Points, in no order, along strands that fork and pass close to each other.
In the rows, zero is written as 128.
Points whose rows are less than 88.8 apart are linked; no others are. Some points are linked to none.
baf: [124 141 183 166 114 138 179 115 166 150 159 111 125 134 161 156 147 133
 114  91 141 127 146]
Kam: [123  92  92  49 155  61 114 114  75  59 116 166  85 150 149 131 133 126
  73 132 132 116 115]
Menob: [147 132 169 181  98 139 160 133 173 158 143  80 139 118 170 142 157 144
 116  88 122 149 155]
nar: [ 78 165 137  97 135 121 154 100 126  97 137 173 123 174 117 137 112 124
 162 147 135  91 100]
leda: [104 173 100 117 133 122  49 141 115 151 150 170 129 136  89  96 109  76
 126 177 135 122 120]
tunad: [104 147 161 174 110 163 168 126 195 134 106 129 134  64 101 138 128 184
 185 101 139 129 107]
Ropi: [ 92 129 118  94 171 157 131 103 162 109 149 116 154  97  79 146 117 171
 206 151 138 105 125]
disi: [162  78 116 163 136 144 155 125 132 123 121  81 103 100 177 151 142 156
  69  61 148 142 143]
nize: [ 87 152 109 149 137 207 115 122 171 123 118 164 149  93  50 131  97 139
 150 118 163  77 107]
tuf: [108 157 176 137 140 106 182 101 163 144 148 119 111 111 187 131 145 155
 158 108 124 178 113]
geput: [157 124 124 186 128 140 126 144 160 144 121 128  97  57 170 126 133 150
  97  74 151 171 107]
ran: [185  85 139 154 113 125 133 137 134 151 144  50 140 114 182 138 165 140
 110  92 116 154 169]
Bul: [ 89 168 180 155  96 148 182 123 149 104  87 159 118 129  97 129 135 161
 181 108 140 118  98]
lak: [134 106 132  35 151  28  99 116  85 118 130 128 111 154 127 107 121 130
 165 176  91 170 149]
por: [169  69 107 157 143 168 127 125 145 132 134  59 144 110 133 165 133 154
  91  87 164  93 173]
somab: [173  77 138 163 124 146 137 129 145 153 152  40 146 104 167 165 159 161
  98  91 148 124 182]
Mip: [126  89 124  87 178 117 212  91 137  89 103  94 139 145 138 163 137 180
 177 119 139 100 133]
Pesar: [137 115  92 103 161 150  73 121 115 134 151 136 109  89 115 133 121 112
  68 116 137 135 135]
Sef: [124 155 185 178  84 153 181 131 163 151 111 117 140 114 105 123 144 148
 188 110 113 131 136]
zera: [ 83 179 179 141 105 119 188 118 134  85  85 183  97 157 112 133 125 144
 183 122 134 117  79]
pur: [150  90  49 120 133 170  68 149 105 121 100 147 114  76  86 120  97 136
  91 125 141 126 110]
keli: [ 69 158 156 129 112 132 182 118 119  56  86 196  95 158 112 145 118 160
 164 100 163  91  69]
ruzo: [106 124 102 146 142 205 102 129 152 131 146 136 175 101  63 139  97 120
 136 132 156  85 134]
suz: [ 95 159 155 126 112 124 123 112 113 134 150 146 147 197 114 125 118  69
 114 164 124  95 144]
guga: [118 118  86  89 173 166  97 109 121 117 155 134 144 125  92 139 111 119
 117 150 137  93 150]
maz: [ 88 124 160 127 146 162 212  97 158  95 125 122 145 162 121 162 138 136
 141 101 159  71 135]
sebo: [124 175 114 121 109 101  57 155 122 170 141 170 118 125 124  81 116  84
 135 195 116 155 121]
nofe: [ 78 153 141  86 146  96 130 104  97  84 166 176 122 200 135 130 129 104
 138 161 146  82 108]
git: [116 120  77  62 152  84  47 113  82  78 130 202  98 154  94 106 107 132
 135 169 146 104 105]
deda: [112 106 129  64 184  95 193  83 126  88 126 108 114 122 154 146 136 172
 165 114 136 131 110]
gutob: [130 103  78 132 151 180  62 127 123 131 132 145 108  62  84 131 101 125
  77 112 155 128 123]
reti: [ 84 118  87  58 167  96  74 101  86  64 143 203 121 165  85 121 118 135
 152 177 145  82 109]
filik: [129  87 114 137 168 141 163 108 148 106 105  90 106 106 159 160 132 175
 102  70 158 135 123]
kubez: [102 163 123 171 124 152 127 141 164 136 118 184 108  73 119 121 107 145
 139 111 153 138  80]
tavan: [173 110 151 170  97 137 142 147 149 166 134  68 141 113 179 125 175 139
 141 109 101 156 158]
Lunag: [193  74 128 145 117 108 151 141 104 138 114  67 133 143 177 136 155 128
  91 106 105 151 175]
Nosi: [126 124 151 159 121 146 165 130 189 121 109  97 151  85 121 140 119 183
 191 114 124 128 132]
rig: [124 131 175 153 119 152 174 121 167 127 114  88 152 129 108 142 137 152
 194 132 120 106 143]
nizas: [136 130  90 110 117 108  86 138  94 113 121 165 130 179 119 113  98  99
 102 156 135 118 114]
ralog: [ 99 109 132 102 174 142 216  91 139  90 124 111 146 158 124 172 131 167
 153 112 170  63 122]
Nizaz: [ 97 171 158 150 143 110 159 125 142 134 142 177  78 107 182 119 131 125
 109 100 133 175  68]
mib: [132 162 134 187  78 159  91 174 138 184 127 147 146  93 117 101 114  90
 127 140 125 138 116]
razaf: [152  75  98 162 139 164 130 119 121 123 133  87 123 111 151 154 124 142
  57  82 162 106 152]
sati: [ 93 162 154 164  93 158 158 143 171 136  83 164 126  86  94 117 124 164
 188 121 133 133  88]
bofin: [125 118 107 113 155 150 120 133 148 135 118 125 127  75 110 114 117 166
 172 144 123 147  99]
Zag: [147  96 119  45 153  47 124 108  84  94 108 114 106 148 123 121 132 126
 137 148  89 151 134]
Sos: [ 97 190 155 113 113 123 105 136 127 153 158 150 138 165  99 110 111  78
 145 176 110 118 133]
Kiz: [189 109 107 159  91 126  94 176  96 170 118 104 149 129 148 109 150  95
 100 146  87 151 157]
keru: [120 163 118 116 135 151  88 147 137 156 137 135 153 107  80 108 108 108
 173 179 104 129 120]
Fami: [133 125 128 168  84 120 178 148 101  96  69 125 127 179 147 120 117 135
 151 126 115 120 103]
lal: [137 121 116  64 122  42  91 138  91 111 113 160 108 148 141  91 118 127
 155 175 104 167 109]
popa: [128 137 114 162 138 187  89 135 165 157 163 120 163  92  85 130 115 113
 107 129 146 116 143]
dusib: [144  78 107 124 156 150 141 103 143 106 112  85 120  98 133 150 117 173
 126 109 145 124 138]
birev: [130 141 169 203  94 137 179 166 180 155 100 136 115  74 147 111 144 154
 159  79 120 159 109]
Zele: [ 95 183 127  98 122 124  72 118 118 138 169 179 136 171  84 104 113  83
 143 198 128 113 120]
Sol: [139 119 141 196  72 134 192 155 120 126  84 119 123 159 155 126 131 132
 129  97 106 123 109]
katan: [142 130  99 102 121  70  82 146  85 113 106 173 124 165 131 101 117 122
 132 171 117 134 112]
gozi: [145 115 135 197  88 145 168 154 151 145 106 120 129 120 164 130 127 142
 111  79 138 133 114]
Pefi: [122 169 108 127 104  85  74 173 114 163 110 172  93 107 144  77 120 112
 158 181 115 176  97]
nem: [ 90 160 119 162 155 177 109 136 169 125 131 185 128  86  87 143 108 138
 134 106 156 110  89]
mulag: [ 74 150 130 128 144 145 159 114 126  74 113 185 104 166 125 149 118 137
 146 112 151  92  76]
sug: [104 125  73 115 165 172  65 115 121 112 149 165 144 131  74 141 111  97
  97 141 153  86 133]
Fekan: [164 102 127  66 127  88  76 123  85 146 153  94 144 159 115 132 137  73
  77 152 100 141 190]
Muku: [133 163 165 196  58 169 107 164 169 202 147 135 144  91 106 111 135  92
 118 113 127 143 143]
vulus: [163  84  85 166 120 155 108 162 128 134  95 117 117  49 141 103 127 156
 117 110 126 159 112]
zudin: [143 143 173 105 145  96 140 118 135 162 161  79 123 129 171 133 167 120
 149 137  98 169 160]
tal: [157  93  69 144 124 165  78 158 124 120  91 120 119  57  99 105 112 149
 106 130 131 146 107]
dubam: [167 112  74 163 100 131  87 170  94 149  94 134 137 102 131  93 117 114
 102 146 119 135 115]
Vavok: [167  87 109  83 131  63 129 124  70 112 106 103  97 171 168 122 143 105
  59 119 103 153 149]
sep: [125 138 106 105 143 151  90 128 153 145 127 127 148  77  84 104 113 141
 182 163 120 135 126]
dakom: [138 139 165 144  98 132 167 122 123 148 150  84 159 192 131 157 144  86
 128 118 126 102 177]
Giki: [162 100 129 201 123 154 156 140 155 146 115 103 116  85 182 138 134 162
  93  57 154 147 120]
giba: [ 91 138 134  76 133  91 161 109 108  71 121 156 134 198 120 126 116 134
 184 161 116  98 101]
vofi: [155  93 106  88 142 119  74 123 103 137 148 107  96  96 101 131 123 109
  59 113 109 145 153]
ror: [121 149 143 180 114 136 140 152 167 146 113 151 119  68 140 113 133 151
 151 103 129 164  89]
pep: [120 144 195 147  93 148 199 106 124 115 121  92 155 202 110 150 150 111
 134 114 132  85 158]
zomu: [106 156  95 120 148 151  63 126 108 126 157 170 136 142  95 111 106  84
  91 152 147 107 119]
Did: [ 96 136 178 139 111 158 199 109 135 105 110 113 139 183 106 151 126 129
 141 109 139  77 139]
Sasov: [143 103 113 130 142 148 119 121 136 129 119 104 127  95 128 129 120 158
 138 118 134 138 113]
pir: [161 122 125  83 144  93 113 117  87 145 165  80 166 193 139 139 140  76
  85 158 111 111 192]
Zudaz: [102 119 113  48 172  80 148  87  96  83 117 140 137 177 133 129 126 145
 169 159 118 119 113]
zavop: [115 114  80  66 158  86  81 116  76  80 111 177  90 140 124 129 114 134
  99 145 134 126 102]
Siruk: [ 88 156 135  73 151  87 100  98  90 114 179 166 139 193 144 121 134  81
  97 170 131 102 136]
Goke: [172 113  94 166  81 141  81 185 105 174 109 120 150  94 142  82 137 105
 109 155  95 156 135]
fafo: [104 174 202 152 109 140 159 115 162 166 178 103 135 145 134 165 156 108
 109 109 130 127 164]
fet: [ 92 150 131  94 143 118 123  99 108 123 170 138 153 187 124 139 124  84
  92 153 133 105 145]
vok: [152 125 144 113 131 131 130 122 110 158 170  78 170 184 129 144 144  93
 105 146 123 103 182]
laruz: [132 155 178 120 133  85 181 122 142 151 152 104 113 133 196 113 156 136
 161 119  90 186 130]
Kib: [153 113 100 169 126 135 116 156 120 146 104 135  90  75 172 110 128 137
  97 101 131 169  98]
Zuzab: [181 120 123 153 107 123 114 150 135 177 125  92 133 113 166 109 143 116
 123 136 100 166 148]
Fime: [126 101 100  89 167 144 128 113 124 114 149  99 159 150  97 147 118 127
 141 160 123  94 159]
Zokem: [168  91 103  73 123 104  67 134 101 143 151  96 119 118  97 132 132  78
  63 134  91 146 188]
somim: [134 104 111  45 157  60 133 102  77  83 119 131 139 181 135 140 120 130
 136 158 117 117 136]
puzen: [151 128  90 154 103 125  94 158 103 120 106 144 140 145 127 116 108 105
  94 146 126 124 117]
fezan: [113 160 205 185  76 136 178 131 186 160 109 119 127  97 129 120 163 155
 179  86 117 160 130]
Venes: [189  80 125  96 127  74 144 132  89 114 109  76 118 150 173 128 147 136
  93 112  87 144 155]
serub: [130 153 175 128 132 129 149 118 150 161 188 100 141 139 156 147 153 104
 133 134 111 148 158]
zabi: [112 176 183 164 135 121 173 125 164 151 143 151  96 110 172 132 135 130
 130  93 129 176  99]
megil: [131 153 129 150  97 153  83 157 146 176 142 129 152  99 107 104 116 102
 147 161 109 145 137]
zosur: [145 108 105  82 139  52 108 116  64  90 124 146 100 180 161 121 129 116
  60 130 122 141 129]

Follow the links from the first point to the second, and from the first to the third. Name the last point that the two ways share.
gozi, Nizaz, Zudaz => tavan
puzen, vok, fafo => tavan
suz, baf, tunad => nar
Venes, vok, zera => ran

A fork is a point with three links, a tip a point with one. Leave the first point through the second and follow the links. Name the first fork or tip that comes.
zera, Bul => popa
disi, filik => Muku
puzen, nizas => nar
katan, nizas => tavan
reti, git => ran
Muku, mib => disi
deda, Mip => Giki
Giki, geput => deda

A fork is a point with three links. Follow the links from the first point to the second and name the forks in between, in order.
Sasov, gutob => disi Giki
lal, kubez => nar
Sol, pir => Giki
guga, fet => leda
